The views of a scene show one set of named points, each view turned or mirrored, shifted and resized as a whole, with a little noise and some points left out.
In the rows, 128 means zero.

Scene 1
View 1
k466: [160 123 143 137  52 153 100 107 122 106 191 103 155  89  89 170 123 137
 117 148 131 168 107 131 140 143 148]
k298: [134 126 151 141 123 145  78  99 161 109 181  98 182 104  88 165 120 134
 163 128 157 159  83 116 102 112  95]
k300: [147 142 114 120  74 149 137  91 105 113 163 113 141 102  99 173 114 146
 121 151 111 136  86 132 125 108 161]
k290: [170 173  94 117  89 170 180  55  89 101 144 117  95 103 100 199 105 152
 119 155 111 119  84 148  92  95 168]
k828: [120 125 113 120 126 128 133 100 118 129 150 123 144 123  92 154 138 146
 143 148 122 111  86 104 102  93 154]
k31: [161 138 114 125  60 153 140  92 104 110 170 111 131  97  91 176 125 143
 112 154 116 146  98 136 129 123 172]
k834: [126 132 127 135 146 137 111  91 146 117 157 116 149 114  87 168 132 136
 160 132 158 130  90 106  80  99 113]
k262: [156 119 104 126  53 145 150 106  81 118 167 130 110 100  89 164 142 146
  96 165 108 132 115 129 139 131 204]
k987: [ 85 110 112  98 132 107 133 121 114 151 137 122 184 139 112 119 132 153
 156 149  94  94  66  89 129  53 152]
k278: [143 128  90 135 114 142 154  86 100 123 145 138  88 114  85 168 154 143
 121 150 141 112 112 120  84 119 188]
k198: [129  98 141 128  55 129  97 134 117 125 189 108 183 104  93 140 134 141
 121 156 114 155  98 108 162 129 159]
k138: [145 172  83 112 140 155 185  47  98 110 123 132  95 117  99 190 117 151
 133 148 119  93  75 132  61  72 163]
View 2
k298: [130 162 113  89 102  79 101 103 126 156 115 141 176 129 117 123 102 173
 127 136  86 129 135 200 199 152 138]
k466: [125 168 135 104 137 148 117 134 159 152 178 138 150 108 137  73  95 156
 128 109  99 103  88 148 164 128 133]
k138: [139 119 119 114 216 101 170 101 120 173 152 175 162  72 134 218 107 153
  99  99 150  96 122 103 149 144 100]
k987: [171 161 180  83 123 117 170  57 177 133 183 113 170  70  69 172 112 213
 116  94 144 118 135 155 203 100 121]
k262: [138 154 128 111 174 165 131 123 172 165 197 144 150  73 145  86 100 150
 114  94 129  75  67 110 142 116 122]
k300: [127 157 139 111 160 138 146 131 150 151 179 152 151 107 132 121  96 158
 122 105 113 100 103 141 159 132 117]
k834: [148 148 116  91 125  77 115  87 126 167 120 150 177  95 110 158 110 182
 108 133 116 113 135 166 187 139 128]
k828: [157 152 137  95 143 104 135  88 153 158 157 138 173  76 109 159 105 182
 105 112 137 104 117 142 180 121 123]
k278: [153 140 100 102 183 120 117  98 148 186 162 158 163  53 139 144 113 152
  94 110 146  74  84 106 151 126 124]
k290: [125 124 113 126 227 130 164 140 121 179 169 180 152  78 159 170 101 126
 105 100 136  88  97  94 125 146 101]
View 3
k298: [121 123 144 177 184 162 149 107 129 109 135 129  99 115 145 117 142 178
 162  92 154 125 150 113 144 137 169]
k828: [100 141 165 155 146 132 140 121 109 134 137 111 129 146 115 132 102 126
 135 137 165 119 135 115 114 146 153]
k278: [102 143 152 148  91 118 115 116 122 155 119 114 142 183 144 137 103 110
 145 160 172 110 141 144 117 123 153]
k198: [125 157 105 159 176 113 131 106  82 121 189 128 146 143 148 102  77 148
 156  97 119 119 137 120 123 129 155]
k31: [109 152 128 141 109 101 123 109  92 122 165 137 148 161 152 114 126 145
 144 129 132 126 145 153 118 114 164]
k466: [118 155 114 145 132 104 125 101  88 117 176 137 146 153 159 109 114 155
 151 114 116 122 146 138 121 117 164]
k138: [ 82 139 205 132  67 119 127 132 129 134 113 118 131 149 107 144 156 117
 110 178 184 128 145 143  97 134 163]
k290: [ 93 152 175 125  63  97 120 124 108 123 147 136 144 157 128 133 168 136
 116 168 155 136 152 163 107 115 172]
k987: [ 90 159 175 153 183 133 156 130  91 127 165 101 128 119  80 132  61 118
 110 128 163 117 123  91  80 175 145]
k262: [106 161 120 133 100  88 112 110  91 141 165 130 165 180 155 121  91 119
 151 144 130 118 139 151 109 115 157]
k300: [104 155 144 143 116 105 130 116  95 120 167 134 140 144 133 118 129 144
 134 130 136 128 143 143 112 123 160]
View 4
k466: [158 132 115 122 137 141 105 137 153 103  93  99 101 151 130 136 130 127
 107 118 153 145  91 134 126 141  59]
k834: [202  91 136 125 141 138 135 146 178 109 104 150 138 172 116 128 183 118
 108 134 119 173  94 151 108 171  97]
k298: [204 110 122 120 133 125 129 146 194 118  78 147 128 188 102 139 184 134
  90 122 136 166  77 149 106 164  76]
k138: [172  56 157 110 165 145 117 139 129 108 145 129 155 134 126 113 153 108
 143 156 105 168 143 148 145 143 136]
k31: [157 118 121 117 148 139 104 135 140 108 107 105 110 141 131 124 125 127
 117 123 145 146 103 136 142 135  78]
k278: [158 101 134 137 149 165 141 131 127  80 131 123 108 118 169 102 126  98
 132 135 111 161 117 145 132 152 101]
k198: [171 148 117 122 122 157 117 138 156  99  96  96  90 151 129 152 144 124
  98 122 160 149  65 143  96 156  42]
k262: [145 128 122 128 146 159 115 128 128  89 120  93  95 119 155 120 109 115
 126 126 141 146 106 136 135 135  74]
k987: [194  98 170 105 133 187 127 150 135  87 147 105 126 142 119 179 187 103
 115 166 134 157  88 166  60 180  73]
k300: [163 110 131 116 145 140 102 137 138 108 111 102 123 145 123 135 137 124
 121 132 143 151 106 138 130 135  80]
k290: [155  79 141 110 167 134  93 136 126 115 128 110 146 134 123 113 126 120
 138 138 126 155 137 138 162 125 116]
View 5
k138: [183 129 137 102 141  72 137 146 131 109  73 119 114 145 133 131 173  66
 187 118 145 155 100 165 143 137 107]
k987: [130 143 146  80  84 127 154 115 157  99  86 112 133 138 123  79 132 100
 105 164 173 154  87 166 122 148  77]
k300: [167 100 149 125 126  61 151 125 145  93  97 121 122 138 142 101 110 101
 142 154 139 139 102 168 161 136 134]
k31: [171  93 144 129 131  49 148 120 146  94 107 123 126 134 138 107 103 112
 143 151 133 138 104 155 163 130 147]
k298: [168  74 198 139 116 133 165 108 146  48 108 135 110 141 184  73 145 127
 136 143 180 132  81 192 154 142  92]
k834: [171  90 168 120 117 117 155 108 135  65 102 132 118 146 161  93 166 120
 149 134 169 136  86 169 139 135 103]
k290: [182 106 139 119 150  42 138 144 136 108  75 125 113 139 139 132 136  73
 183 130 129 149 108 163 168 139 130]
k198: [149  87 153 126 100  79 160  97 155  78 128 116 137 132 131  74  82 145
 102 177 148 131  92 156 155 130 139]
k278: [179 111 122 111 136  69 141 118 129  94 112 121 129 141 122 124 162 119
 167 130 140 144  94 134 136 120 140]
k466: [164  81 149 136 122  57 153 106 148  87 115 121 126 136 139  90  90 125
 128 159 139 132 102 158 163 128 151]
k828: [162 115 146 102 110  99 152 116 144  87  99 121 128 140 134  94 149 108
 140 142 158 143  87 157 134 137 106]
View 6
k31: [133 134  95  96 127 119 137 122  93 120 167 187 124 139 127 123 136 156
 127 125 127 113 125 144 144 118 139]
k198: [149 127 109 123 134 113 123 133  85 115 158 160 130 133 127 157 122 149
  84 123 118 128 129 165 139  90 134]
k278: [132 123 102  95 147 135 124  93 116 135 145 177 118 152 145 144 156 153
 161 127 119  96 116 118 129 127 147]
k138: [135 144  96  61 131 141 115 104 148 137 149 175 124 148 128 116 149 151
 182 146 132  68 121 124 127 139 172]
k828: [152 130 114  98 138 134 111 121 128 129 146 151 125 140 134 151 132 146
 134 140 124  88 125 142 120 107 157]
k300: [142 139 100  89 124 122 125 129 105 121 164 176 128 136 127 125 128 153
 125 130 127 106 122 149 143 118 146]
k290: [127 145  86  63 121 131 127 112 123 130 165 198 125 145 126 101 144 156
 166 133 135  89 122 133 147 140 153]
k834: [167 133 112  95 137 153 124 134 130 141 137 126 119 126 132 145 118 149
 138 154 140  74 121 127  92 119 167]
k987: [168 134 127  94 140 124  77 133 150 126 137 136 132 136 128 168 131 134
 116 149 109  80 137 168 129  76 171]
k298: [167 134 110 116 131 143 148 150  96 135 150 121 119 115 131 141 100 155
 105 145 153 101 121 136  89 115 149]
k262: [123 128 101 101 135 113 128 101  99 115 163 199 123 151 136 138 153 151
 131 118 110 121 123 142 159 111 133]

In a view up to two points have been moved. Name them for each view, in the order of its rows, or write none.
view 1: k466
view 2: k290
view 3: none
view 4: k278
view 5: k298
view 6: k834
